Points, in no order, along strands that fork and pass close to each other.
Two points are linked if the straight distance between their rows is under 74.5. Some points are linked to none.
<2267>: [  1 -12 -19   9  55  61 -26 -29  45  46 -14  44 -18  -6  -2 -24 -10 -23
 -41  15 -39]
<2131>: [-13   5 -18  60  15  17  15   9   0  -8 -16 -11   5  14   1 -35 -28 -13
 -17 -40  30]
<2263>: [-20  21   0  40  -1 -17 -60 -46  56 -11   8 -28 -41 -56 -34  70 -17  13
 -15 -29 -26]
<198>: [ 13 -20  16  30  21  12 -18  -7 -10  45  44  36 -16  38  46 -27  37 -51
   4  22 -22]
<531>: [ 17 -20  -5   6  17 -10   1  -1   2  34  35  25  49 -16  58   4  -4  -9
  -4 -15  19]
<564>: [ 29   8  -6 -17 -29 -48  44  34 -47 -16  -3 -17  40  34  37 -14  31  28
   0  47  15]
<1471>: [ 11   7 -21 -27 -25   2  10  34 -54 -11 -11 -18  30  61  11  -6  38  26
 -22  32   6]
<724>: [ 26  10   0  19  -6  55 -54 -27   8 -24  34   3 -49 -43 -25  51   5 -19
 -29   1 -27]
<1488>: [-16  26   2  57  16  -7 -30 -45  42 -22 -26 -38 -64 -71 -39  59 -20  16
 -21 -32 -39]
<1183>: [-10  -2  10 -18  24  -1  -4  -4  39  43  18  28  14  -5   3  -3 -13  22
  23 -28  42]
<2121>: [  9 -20  21  30  20 -25  44   1  23  71  29  29  -5  15  33 -59  -2  -8
  16  21   3]
<1770>: [-14  24  11 -46  20 -30   4   2   8 -21 -11 -10  54 -30  47  84  34  19
  41 -41  13]
<393>: [-30  -3  -2  -4 -13 -13  -6   0   8 -53 -20  -7  -4  12 -31  -5 -28  11
  30 -52  28]
<1631>: [ -5  36  13  41 -13  21 -21 -22  17 -34   6 -52 -33 -29 -34  52  -9 -10
 -23 -30 -27]
<1341>: [-21  12   8 -21 -26  -3  31  17  -8 -14 -13 -17 -14  35 -38 -41  -3  32
  22  18  30]
<1233>: [ 25   3   0  -6  12  -6  -1  -7  -5  27  38  20  63 -44  45  38 -12 -24
  14 -15  11]
<1723>: [-10 -15 -14 -18  38  33 -27  -6  56  48  15  38   4 -18 -19  -7 -28  -4
  -8  -7   3]
<214>: [  6 -14   9  17  34  45 -32 -21   4  46  25  34 -38  25  28 -25  26 -51
  -8  21 -41]
<76>: [ -1  22   6 -20 -24  53  -4  -8 -19  10  23 -30 -30   7 -13   1  22 -10
 -15  19 -32]
<108>: [  7 -40  22  27  -6   1   9  13  -8 -18 -14  25 -67  32 -21 -44  -3   6
  -4   9  20]
<421>: [ -4  14   1  32  56  33 -18  34  -2  23   1  18  -5  23 -10  -3   2  -7
  -5 -34  48]
<964>: [ 14  15 -13 -28 -56 -70  66  20 -13  -9 -27   2  49  24   8 -39  -1   6
  14  55  16]
<116>: [ -9 -11  26 -10  -7  43  -4 -34   2  23  13   3 -42  -1  19 -30  21 -37
   7  36 -51]
<1585>: [  1  16   7   2   5  63 -18   2  -5  23  28  -7 -31   7 -13  -4  17 -13
   4  10 -19]
<1572>: [  2   5   1   2  18  31  41  17 -48 -52 -78 -35 -44 -25 -46 -31  -7 -32
 -36  30 -33]
<1881>: [ 55   4  36 -28  -2 -23   3  19 -55  24  28  16  36  -8  61   6  41 -21
  36  28   6]
<1257>: [ 18 -29 -37  -3  72  37 -19 -21  41  40 -26  32 -13 -17 -25 -23 -30 -18
 -62  10 -44]
<1607>: [ 23 -19 -27   2  -3  34 -63 -38  36  -1  34  42 -23 -47  -4  31 -15 -18
 -19 -14 -15]
<1428>: [ -4  15  -4   7  23 -17  41  -1  19  73  14  19  40 -19  22 -26 -20 -13
  27   0  25]
<1329>: [-12  -8 -34 -38 -49  10  -7 -24 -17 -27 -58 -16 -23 -14 -53  -2 -23  17
 -19  19 -21]
<820>: [ 19  -5  20  35  43 -30  29  40  -9  41  32  16  17  45  71 -19  46  14
  16  26  19]
<1927>: [ 15  -7  31  -8   2  -1   0  15 -41  43  50  17   4  38  48  -8  45 -25
  28  32  -6]
<1278>: [-16  -3 -21 -23 -22   7  14 -16 -15 -57 -79 -26 -26 -22 -71  -4 -24   6
 -10  14 -32]
<1019>: [-21  -7  22  20   1  30  19 -13  -6 -13 -40 -12 -54  17   2 -74   9  -8
  -2  37 -30]
<331>: [-11  16  -9 -37   2  -2 -12  20 -26 -50 -15 -25  15  30 -23  27  13  35
  15 -31  38]
<258>: [-24   1 -12  -4 -24 -18 -14 -37  45  19  23  -8  15 -67 -10  23 -37  -9
  41 -23 -11]
<1914>: [ 13   3  10  10   2 -39  36  21   3 -23  10  -6  42  15  45 -15   7  16
  23 -12  37]
<1308>: [ -1  -8  17  -2   5  17 -19   5 -28  28  10  -8 -44  69   4 -33  60 -19
  12  42 -28]
<1941>: [ 20 -11   6  24   7  58 -52 -25  -3  -5  16  20 -41 -17  -7  12   8 -33
 -32   4 -39]
<716>: [ -6  12   5 -31 -34 -18  -3 -31  14  16  26 -14  13 -61   0  15 -23  -3
  40   5 -24]
<25>: [-10  19  -2  46  52  28 -37 -14  25  -8 -18  -8 -40 -56 -58  59 -34 -30
 -29 -42  -6]
<1903>: [ 20 -17  17  34  43  60 -48 -28  10 -22 -10  29 -59 -54 -12  22  -4 -29
 -34  13 -42]
<919>: [-27  32  -7   5 -51 -38 -19 -37  16 -45  18 -46  18 -19 -13  68 -21   6
   4 -25 -41]
<2100>: [ 12  13   6 -24 -20  46 -24 -39   5 -19 -14 -35 -56 -39 -28  25  14   9
 -34  44 -64]
<1890>: [ 47 -28  34  -9  36 -25   7  19   0  43  31  67  22   3  57   3  24  -9
  23  13  26]
<1734>: [  4 -24   1 -11 -22 -13   7   4  -3 -13  22   7   6  16   9 -32  -4  10
   9  -7  23]
<630>: [ 43 -26  41  11  -5 -72  56  49  -6  -2  18  26  20   6  56   8  45  50
  15  23  27]
<530>: [ -9  -9 -22  -3 -22  11  25   3 -23 -51 -77 -23 -23  -3 -55 -28 -28  -6
 -26  31 -24]
<1018>: [-17  33 -12   9  54  20 -17  14  39  51  11   5  30  -7 -13  16 -19  13
  -9 -49  24]
<1786>: [ -6  27   8   2  13  36   1  34 -42  -4  -9 -31 -32  23 -51 -18  11  -6
   7 -15  16]
<326>: [  6  15  14  22  10 -29  55  10  18  45  21  16  21  -2  35 -60 -13  -9
  24  18  16]
<2102>: [ 12  -9  -7   8 -21   2   9  15 -34 -27 -10 -16 -19  40  -8 -47  -1   5
  -9   6   2]
<1528>: [  2 -47  22  31  13   4  15 -26  18  32   2  25 -46  26  31 -59  21 -28
  11  31 -26]
<1262>: [-28  14   3 -13   7  14 -18 -14  44  29  18   6   1 -18 -23  10 -23  12
  29 -21  20]
<720>: [ 26  15  14 -39 -18 -15  17  17 -53  11  25 -13  37   2  46  -2  31 -12
  30  31  -2]
<51>: [  8  10  -9 -11 -10  20 -53 -25  25   3  35  10  -6 -28 -17  47  -6   9
   7 -27   8]
<878>: [ -6 -10   9 -21 -23  29   0 -14 -20  27  15  -2 -30  39  13 -36  29 -14
  10  43 -41]
<135>: [ 32 -30  10 -28 -19 -44  33  34  -8 -44  -8  10  33  39  36   7  45  53
  19   8  50]
<1919>: [  2   7 -20 -30 -34  40 -17 -18 -13 -13 -20 -30 -38 -26 -44  22  -8   4
 -33  26 -59]
<360>: [-25  37   1  19  -6 -14 -39  -2  -7 -39  -4 -37 -13 -12 -68  77 -15   2
  -2 -52 -15]
<2018>: [ 22   8  13  14   4 -46  48  10   5   3  16  10  54 -14  62 -11  -3  -5
  35  -9  38]
<2004>: [-11 -14 -24 -22 -41 -12 -19   5 -41 -49 -41 -12   7  20 -56  19 -10   8
  -9 -13   7]
<1423>: [-14 -13  11  -1  -2  40 -24 -32   5 -50 -34 -21 -56 -57 -19   1 -18  -2
  -8  20 -41]
<719>: [-39  11 -27  22  16  14 -25 -49  75  21 -21 -11 -11 -60 -31  18 -40   5
 -15 -36 -18]
<728>: [ -3   5 -41 -30 -44  -8  12   8 -36  -6 -51   8  51  43 -17   5  -4  28
 -34  31  26]
<430>: [-41  44 -13 -48 -38 -16   1  -9   2 -11 -10 -49  30   3 -44  43 -10  31
  32  -3 -11]
<1362>: [  1 -22   4  13  26  32  -8  -8  29  41  -8  33 -32   7  -2 -41  -6 -11
  -7   4  -1]
<318>: [ 40 -16  23 -58  -1 -24  16  29 -29  -5  11   7  21  16  55  19  56  24
  31  25  27]
<1679>: [  7 -19  -6   9 -10 -16  18 -22  19  33  28  13  23 -35  29 -21 -34 -29
  16 -15   5]
<2149>: [ -9 -27  15  47  21 -29  31  11  35  58  33  42  -1  35  28 -45  10  17
  -9  14  16]
<247>: [ -6   2 -11  16  47  63 -34 -16  33  23  -2  13 -27 -40 -21  16 -13 -19
 -38  -9 -19]
<1767>: [ 18  -4 -24 -45 -70 -18  22  -3 -51   7   1 -11  34  13   4 -11   0  -1
  -8  44 -14]
<1876>: [ -5 -24 -22  22  17   4  -6 -18  41  14  -6  27  -5  -4  -5 -34 -44   1
  -9 -25  22]
<1920>: [  8  19 -24 -12  -4  46 -10  27 -68  15 -25 -16 -19  32 -47  -2  10 -13
 -46  31 -15]
<1246>: [-53   3 -15  29   8 -10 -11 -30  31 -39 -28 -17 -18 -38 -37  23 -46 -12
  17 -51 -22]
<1336>: [ -2  22  13   7  30  33 -13  40 -17   4  10 -13 -21  14 -18 -17   8   2
   1 -17  38]
<1667>: [  1  -6 -17 -12  39  -6  17 -10  35  90  19  25  53  -9   7 -11 -34 -12
  -5  -1   8]
<867>: [  8  29   9  32   3  36  -6   3 -13 -32 -13 -57 -40 -30 -52  43 -15 -17
 -38 -23 -22]
<1534>: [ -3  27  15  24  28  40  27   9 -35 -48 -52 -47 -43 -43 -41  -7  -2 -27
 -36  19 -35]
<264>: [ 14  24   2  14  28  27  -4  16 -11  32  43 -11  40   2  56   5  30 -11
   1  -3  19]
<806>: [-18  22  -3  -9 -18 -33 -14 -24  -2 -31  20 -20  56 -19  12  54  -6   4
  27 -37 -11]
<880>: [-47  15  -3  30   0 -20 -32 -16   9 -56 -43 -28 -43 -48 -68  44 -33  -8
  13 -47 -11]
<439>: [  9 -14 -22  13 -49 -45  45  40 -31 -16  -4  -3  11  74   7 -44  14  25
 -29  59   0]
<1822>: [-25  17  -2 -27 -27  23   6   4   2 -13   0 -38 -15  14 -30 -40 -10  15
  21  12  -4]
<2232>: [  8  -4  30 -22  14 -10   4  23   9  33  36  36   4  22  34  -5  33  24
  32  10  44]
<1965>: [-25   9  -3  12 -18  20  -8 -13  19 -25  -1 -30 -16 -20 -19  11 -21   1
  11 -31 -16]
<1708>: [-29  36 -22 -30 -39  15  36   3 -13   3 -47 -33  10  20 -50 -21 -16  18
   0  32   0]
<1796>: [-13 -10  12 -31 -23  38  -1 -37  -1   1 -10 -10 -48 -14   7 -32  16 -16
   0  43 -61]
<292>: [-24  36  -7 -30 -46   5  17 -15  11 -18 -22 -37   2   7 -41 -17 -17  11
  15  11 -14]
<1685>: [-28  21   6  53  46   4 -42 -26  54 -17 -29 -20 -56 -66 -54  60 -21  -1
 -33 -38 -21]
<1033>: [ -3  -5   0  -1 -15 -35 -13 -15   7 -31  10  -2  59 -22  40  46 -10  -9
  35 -48  13]
<1358>: [ 11 -14 -32 -55 -56 -28  12   5 -28 -11 -32  13  38  39 -13   9   3  29
 -10  27  20]
<1464>: [-20   6 -18 -12  33  11 -37 -25  57  47  14  20  10 -35 -20  27 -27   2
  -4 -33   2]
<44>: [ -8  22   8 -25  -4   4 -18   8  -4 -21  14 -20  42   9  22  49  30  20
  23 -34  18]
<1860>: [ 33 -17  29   6  21 -51  40  44   0  -1  10  31  29   4  79  17  39  35
  10  -6  48]
<2163>: [  7  32   4  15   0  40  -9   5  -8  17  50 -19  37  -3  35  12   9 -14
  -5 -20   3]
<243>: [ -5   2   4   6   6   6   0  41 -33 -49 -11  -7  -6  37 -24  -7   1   1
  -1 -37  46]
<1912>: [ 21  -3  -9 -14 -12 -42  30  49 -54 -11 -10 -10  32  66  35 -10  45  44
 -15  37  24]
<573>: [ -4 -13 -27 -14  31 -14 -48  -7  26  17  16  34  60 -15  17  55 -13   5
  -3 -49  16]
<1130>: [ -6 -12  19  25   1  -2  25  27 -37   5 -22  -2 -69  61 -25 -57  26  10
 -20  40 -10]
<367>: [-16  14 -17   1  -7  -9 -59 -33  41   4  29   1  13 -43 -19  66 -10   3
  -1 -43  -5]
<1811>: [ 17 -26  26   2 -23 -51  38  30 -26  17  16  14 -21  58  18 -35  37  17
   2  66 -12]
<910>: [ 22  -6  22  21  28 -16   1  11 -20  65  49  27  11  25  63 -19  41 -37
   9  29  -5]
<1465>: [ 14  17  -4  -4  -5  42 -54  -6   7 -12  35  -6 -15 -16 -29  52   3  -2
 -19 -14 -12]
<288>: [ 14  -7  12  -4  -5  -5  -4  17 -34  42  34  -6  -3  63  29 -37  56 -18
   7  44 -24]
<79>: [ 23  16 -31  -6  32  15 -39 -12  37  38  48  14  69 -32   5  63 -13  -9
 -40 -21 -12]
<1370>: [ -3 -16  -5 -44 -26  23 -21  -7 -19 -15 -13   0 -45   2 -50 -13  -8   9
   6   8  -8]
<392>: [-42  34   8 -39   0   4 -21  14  -8 -39 -13 -24  21  26 -27  32   8  26
  34 -40  23]
<1313>: [-14  12  -6  66  14   8  37  17   5 -36 -19 -24 -25  16  -5 -59 -17  -7
  -4 -12  19]
<842>: [-12  22   0   0  25  14 -13  15   9  -2  11  -7  37   5  27  26  10  13
  12 -44  35]
<1955>: [ -8   2 -17   4   8 -20 -41 -30  30  14  24  11  47 -37   5  55 -20   0
   1 -39   0]
<750>: [ 12  -6   0  -1 -39 -66  54  42 -38   6  -4   8  12  60  10 -32  35  33
  -6  83  -3]
<1815>: [-16  15   8  21 -12 -16  39  -7  29  17  14  -9  18   1  22 -53 -20  -7
  34  -3  25]
<1035>: [ 28  -2  22  -1 -43 -61  48  12  -7  -5  15  19  15  -3  26 -42 -14  -5
  41  32  16]
<324>: [-11 -41  -9  31   4 -17  23 -24  47   6  -3  27  -6 -14  19 -54 -45  -5
   3 -12  19]
<812>: [ -4   1 -41 -30 -60  17  31 -30 -17  -9 -41 -23   9   2 -10 -28 -11 -10
 -18  52 -46]
<330>: [-20 -10 -34  22  48  29 -42 -41  61  17 -36   4 -24 -74 -36  22 -38   1
 -34 -20 -32]
<657>: [ 22  24  27 -17 -10 -39  38  13 -11   1  -1   7  61 -25  47  14  -6 -10
  58  -5  29]
<2094>: [ 15  10  27  33  30 -56  53  39  -9  47  34  19  18  19  62 -30  27   8
  33  40  35]
<1966>: [ 21   0  -3 -39 -42   1   9   0 -54   5  19 -13  24  13  24  -5  25 -10
  -4  35 -24]
<1748>: [-45  27  -7  29 -17 -23 -37 -38  39 -14  13 -35 -27 -37 -36  73 -23  12
   9 -39 -26]
<1862>: [  1 -44  29  49   5  -8   9  20 -10   1   6  29 -59  40  14 -49  16  -3
 -15  14  -5]
<861>: [  6 -14  -4   1  53  57 -32 -30  45  60  16  53 -32   9  12 -14  23 -41
 -10  16 -37]
<2166>: [ 21 -15  31  -5 -13 -54  50  46 -12 -16   0  12   9  39  43  -6  61  54
   9  33  34]
<620>: [ 31 -14 -37  11  45  27 -41   5  13  35  21  39  36  13   0   6 -18 -20
 -48 -23   0]
<312>: [ 39  -6  18 -55   2 -28  14  22 -28 -19  -9   1  36 -17  55  37  43  13
  40   0  27]
<1154>: [-16   3   9  39   3  17  37  15  -7 -14 -20 -26 -33  30   2 -84  -4 -10
  -5  18  -3]
<1645>: [ -6  21 -21 -39 -54 -51  49  13   0 -22 -29 -12  54  35 -10 -22   3  21
  22  40  25]
<2050>: [-24  21 -11 -45 -44 -21  43   6   0 -19 -22 -12  20  38 -21 -25 -10  31
  25  16  24]
<1910>: [-34  46   2 -22 -31 -25  31   2  12 -15   0 -34  56   5   3   4   4  -1
  49 -14   5]
<1836>: [  7  16 -21 -29 -24  29 -11  26 -71   0  -6 -10   4  45 -14   6  27   6
 -34  28 -10]
<1897>: [  4 -40  30  42 -12 -55  21  36   1   9  38  38 -21  46  34 -16  21  27
 -10  33  15]
<1010>: [  2  45   2  36 -19  17 -20 -30  23 -12  36 -51   4 -38 -13  56  -8  -4
 -35 -32 -25]
<2285>: [-16   1 -20 -13 -23 -12 -13   8 -42 -56 -55 -12 -17  -4 -68  20 -28  -9
   0 -23  -2]
<485>: [ -6  10   3  -7   8   8  -7  46 -37 -42 -18 -23  21  32   0   8  24  26
  -6 -30  34]
<386>: [  1  11  -5 -21 -54  13  12 -35   6 -18   2 -46  -7 -38  -2   0  -8  -5
  -6  26 -56]
<1407>: [ 23 -12  19  15 -12 -19  17  22 -33  -2  32   2  -4  41  47 -26  30   3
  12  17  15]
<1467>: [ -7 -33 -26  24  31  25 -56 -41  44  -9 -23  17 -36 -70 -25  14 -35 -10
 -28 -21 -20]
<1803>: [-27  33 -23  11 -41  -7   3 -41  18 -54 -31 -64 -17 -39 -47  38 -18  16
 -24  -7 -55]
<204>: [ 16 -11  22 -50   2  -5  -1  22 -18   8  23  20  12  25  30   3  36  22
  23  12  27]
<1338>: [ 33 -28   5  -8  37  -6 -17  -1   5  67  39  61  25  10  36  -4   6 -19
   6  10  15]
<868>: [-19  39   2   3  -9   7 -23  10 -28 -41  -8 -39   8   7 -42  55  -6   9
  -6 -49  -5]
<1376>: [  8 -21 -12 -33  33 -26 -14   5  21  20   0  31  61 -24  48  50   8  12
  17 -42  30]
<1476>: [ 36 -16   9  10  44 -46  49  25  16  -6 -19  25  43 -12  72  24  36  28
  25 -18  42]
<2289>: [ -6  -3   7   5   7  23  10  36 -45   4 -28 -11 -57  53 -43 -45  16  -2
 -13  29   0]
<2194>: [  7 -24  24  48  54  37 -14  -3  10  36   0  28 -59  21  11 -41  23 -40
 -13  14 -25]
<1159>: [ 15   3  16 -42   4 -10  -4  13   5 -18  12  -6  48 -20  46  54  37  21
  38 -23  29]
<1371>: [ 11 -20  14  16  57  56 -49 -33  27 -28 -27  33 -46 -87 -26  21 -21 -14
 -36  15 -31]
<166>: [ 20  21  12  24  46   2  12  38  -9  23  33  -2  33  31  68 -11  42   9
   7   0  43]
<608>: [ 14 -15  14 -14  20  28 -29   3  10  52  46  51  -4  18  19  -1  23 -33
  20  13  -1]
<67>: [  3  -5  -4  -3  -8  18  27   9 -41 -50 -62 -22 -44   2 -37 -41  -8 -21
 -14  28  -9]
<849>: [ 20  -1  -5   4 -41 -41  33  24 -35 -18  20 -21  18  43  36 -36  16  11
  -1  21  16]
<1595>: [ 19 -35   5  13 -14  -5   0   8 -12   7  29  15 -11  33  32 -37  14  -2
   5   8  22]
<743>: [ -2 -13   0  25  42  37 -33   9  -9 -13 -21  20 -38 -41 -44   9 -31 -41
 -11 -42  23]
<182>: [-15  -9  32  -6   4  44   8 -20  -6 -18 -40 -10 -50 -10   2 -36  14  -9
 -13  47 -55]
<1939>: [  4 -28  27  33   7 -41  36  21  21  26  32  43  -4  35  31 -24  -1  24
 -15   2  41]
<895>: [ 35  26  34  26  36 -59  59  48 -22  33   7  16  44  -9  64 -17  25   9
  38  24  28]
<147>: [ -1   0  18  -6  27  38   2  40 -53  -8 -19 -12 -56  24 -49 -20  12 -14
  -3  15   1]
<1545>: [ 21 -24 -46  -2  48  17  -7 -17  33  51  -4  21  13   2  -3 -36 -35 -23
 -59  -2 -32]
<1109>: [  1  40  15 -43 -11 -48  40   9 -12 -19 -25 -30  71 -20  28  37  24   8
  63  -4   1]
<899>: [-40   0 -12   2  -6  -4 -28  -3 -16 -59 -43 -19 -33 -32 -72  38 -29   0
  13 -34 -11]
<252>: [  3 -13  14 -21  23 -13  -2  14  27  45  20  45  25   8  33  -3   7  20
  26  -8  51]
<1040>: [-36  33  -1  10 -23 -38 -34 -42  21 -35  23 -26  31 -15   3  87  -7  11
   8 -48 -24]
<455>: [ 31  -1 -34 -17  45  15 -44   1  28  32  32  31  62 -10  -1  30 -14 -17
 -45 -19   2]
<2158>: [  6 -18  11  10 -11 -27  13  22  -6 -46  -4  -4  30  36  26  -6  15  31
   3 -26  48]
<1549>: [ 30  13  14  -4  18 -45  15   8 -19  20  11  15  68 -50  49  27 -11 -17
  44 -15  16]
<2154>: [ -8  37   3  15  -6  37  14   6 -26 -39 -38 -67 -48 -34 -54  26  -7 -19
 -33  -2 -37]
<1819>: [ -1  21  -8 -15  -9  53 -10   8 -45  17  -8 -24 -32  23 -37   0  26 -16
 -34  43 -52]
<1842>: [  8  -9  14 -17 -41 -27  22  -2 -10   9  25   0  -5   5  18 -32  -9  -8
  32  23   3]
<416>: [-22 -24   3   4 -11  37  -3 -16   9 -33 -16 -14 -39 -26 -20 -11 -23  -8
   2  -7 -12]
<478>: [ 15 -14   1 -19 -59 -67  60  17 -25  -5   2  10  24  16  18 -45   2   4
  25  59   5]
<2064>: [ -5 -16  17  28 -29 -36  45  25   5 -10  10   3 -25  55   7 -57  11  38
   1  37  18]
<107>: [-12  -4 -46  12  51  -5 -56  -4  36  24 -22  24  12 -19 -65  46 -43  -1
 -35 -51  -8]
<2156>: [ -2 -43   5  18  -4  15   3 -12   9 -24 -18  28 -70   2 -12 -46 -12  -2
   1   4  -7]
<1841>: [ -1 -44  16   0  -9  -4  19 -19  20  12   9  20 -61  16  12 -55   2   2
  10  17 -13]
<297>: [  6 -13 -20 -41 -51 -23  -6   8 -32 -35 -24  -2  17  32 -20  15  -5  31
  -2  -7  21]
<1692>: [ 10   8  20   5  -5  58 -27 -40   9 -42 -25 -25 -65 -64 -23  21   4  19
 -33  32 -52]
<556>: [ -8  -7   1 -20 -27  -8 -11  -1  11 -22  -6  -1   6  10  -7  -9 -17  13
  26 -23  25]
<203>: [ -8  20 -21  -9  54  12  -4   5  39  73  16  13  38   7   1 -10 -19  -1
 -21 -17  17]
<1184>: [-21  23   1  11 -10 -23  33   2  33 -16   2 -26  39   5  14 -22 -13  -8
  39 -24  26]
<2224>: [-22  41   9   2   2   7 -29   8  -8 -24   6 -32  39   6  -2  67   8  15
  -3 -53   9]
<1610>: [ 29 -42 -21   2  18   6 -21 -24  28  37  23  48   7  -8  29 -13 -26 -34
 -24  -3  -3]
<1694>: [ -8 -13 -19   2  -7 -12  -3 -34  34  12  19   0  26 -52  12   5 -38  -9
  21 -31   7]
<1211>: [ 22  -4   3 -18  42 -42  19   5  22   2 -24  24  67 -17  57  38  20  11
  28 -38  40]
<1593>: [  5 -46  48  31 -28 -51  26  21 -18  23  39  35 -26  52  28 -30  33  17
  13  30  -5]
<1331>: [  1   7  15 -61 -12  -1  17  30 -20   7  -3   5  17  46   5  -3  40  43
  15  25  29]
<1515>: [ -3 -12 -31 -39 -44  17   6   5 -37  -9 -43  -1 -15  24 -44 -14 -19  22
 -32  29 -13]
<697>: [-56  36  -6 -29 -15 -18  -6   5  -4 -35 -19 -31  21  21 -52  34 -13  27
  34 -33   0]
<175>: [  2 -39  27  38 -14 -22  20  25 -21  -2   5  -2 -56  68  -1 -56  29   7
 -12  47 -20]
<337>: [-14 -18  17  30  29  42 -12  -4   3  15  -2  19 -57  13  -2 -46  11 -27
  -8   8  -2]
<1688>: [ -1 -18  -5  -6  39  25  -7 -15  51  68   2  44 -10  -1  -5 -32 -23 -16
 -11   5   8]
<160>: [-19  48  15 -37  -4 -36  36   6  10 -26 -14 -22  69   0  19  29  18  15
  53 -19  27]
<838>: [-18  -8   4  43  21   3  -5  29 -16 -34 -22   0 -18  21 -35  -2 -24  -7
   7 -46  46]
<250>: [ -4  36  -1  19   4  32 -22  -8  19   6  46 -33  26 -25  10  32  -5 -10
 -23 -32 -11]
<1558>: [ 24 -15   2  -8  -7 -42   6  -4 -11 -24   5  11  59 -18  58  31   9  -4
  23 -31  24]
<1148>: [-43  10  -7  39  19  18 -15 -37  51 -19 -28 -12 -14 -55 -31  18 -45   1
  -3 -36 -16]
<2123>: [  1  -5 -40 -37 -41   5   4  10 -43  17 -47  18   4  49 -37 -12   1  20
 -41  40   5]
<1356>: [-15 -21  -2  18  51  33 -38 -21  29 -31 -35  10 -52 -86 -41  29 -33 -11
 -16  -3 -15]
<597>: [-17  26 -11   4 -43 -28 -17 -50  23 -42  -2 -65 -21 -41 -34  64 -14  -1
 -16 -14 -52]
<1498>: [-20 -14 -24   6 -11  -8 -14 -42  31 -22   2   9  -3 -33   1  -2 -50 -15
  19 -37  -7]
<2107>: [ 32 -34  -7   4   0  -9   9 -26   6  40  27  40   5 -29  39 -23 -24 -40
   3   7  -8]
<819>: [  4   8  21  -7  17  38 -22   8  -5  33  40  20 -14  19  13  -3  31 -13
   6  -7   4]
<549>: [  1  10   5  31  41  36 -35   2  -9 -21 -13  -7 -43 -61 -64  41 -23 -34
 -16 -31   0]
<1292>: [-25  10   2  22   2   6 -23   2  -5 -32 -22  -7   0  10 -30   7 -30   4
  10 -61  28]
<224>: [ -4   3   5 -16 -37   8   9 -36  14   1  14 -21 -15 -43  11 -11 -13 -12
  25  11 -29]
<2216>: [  3  -9 -24 -28 -57 -14  32 -13 -45  -7 -18  -4   9  24   0 -34  -4 -17
 -12  55 -22]
<1400>: [ -7 -20   2  27  37   9 -18  20  -6 -15 -18  32 -36  -4 -44  -5 -25 -16
   1 -56  42]
<594>: [ 13 -12 -46   9  46   4   0  -1  18  49   1   6  54   7   6 -32 -26 -20
 -51 -10  -6]
<2074>: [ 18 -40 -20  -5   2  19 -47 -28  20  19  41  39   0 -31  23  12 -18 -33
 -19  -7 -11]
<202>: [ -3  12 -18 -21 -43  34   6 -24 -22 -12 -27 -34 -16  -9 -18  -7  -3  -8
 -36  33 -51]
<739>: [ 20 -30   7 -10 -24 -41  15  29 -11 -45  -5   9  11  47   6  -2  12  46
   0  -2  42]
<2190>: [-43  51  -5  15 -17 -19 -24 -26  13 -31 -11 -52 -24 -11 -63  66 -15  17
  -2 -42 -27]
<1524>: [  2 -46   8  18 -12 -16  25 -13  32  22   4  37 -39  -4  24 -58 -20  -4
   1  13   1]
<314>: [  5   7 -34  35  35  32 -13   5  17  34  21  11  36   6   6   4 -22 -17
 -55 -20  -3]
<2240>: [-30  20  -4  -2 -34  22   2 -31  11 -45 -22 -50 -26 -45 -36  12 -18   2
  -1  -8 -44]
<1828>: [ 47 -17  46 -22  19 -32   4  15 -34  32  38  40  19  -1  70   4  38  -7
  28  24  25]
<682>: [ -6  21 -10  14  49  34 -13  17  23  22   5   9  21  13  10   9  -9   6
  -9 -30  45]
<1609>: [ 13 -14 -21   1 -34 -11  21  24 -40 -28 -26 -11  -6  58  -3 -40   5  13
 -32  33   6]
<364>: [ 34 -21   1   6   2 -19  -4   7 -20 -12  29  10  46   7  65   7  13  -9
   8 -13  22]
<1264>: [ -7   2  -7 -54 -32  -2  21  18 -21  20  -8   0   5  46 -17 -23  20  25
  18  47   9]

A fork is a point with three links. Follow the links from the first point to the second and name the forks in between, in order.
<1184>, <318> -> <326>, <682>, <44>, <1159>
<430>, <1471> -> <838>, <1734>
<1694>, <1966> -> <202>
<1528>, <842> -> <1841>, <682>
<1910>, <2190> -> <326>, <682>, <44>
<1645>, <1881> -> <1734>
<160>, <1130> -> <326>, <682>
<337>, <1488> -> <204>, <1159>, <44>
<1471>, <430> -> <1734>, <838>

Follow the links from the first point to the second, and from the first to the third. Name the last point that the two ways share.
<1488>, <478>, <1836> -> <1734>
<1692>, <1498>, <819> -> <202>
<2100>, <1890>, <1498> -> <202>
<964>, <1828>, <1159> -> <1734>
<1786>, <1331>, <2149> -> <682>
<203>, <1464>, <549> -> <44>
<697>, <1819>, <360> -> <838>
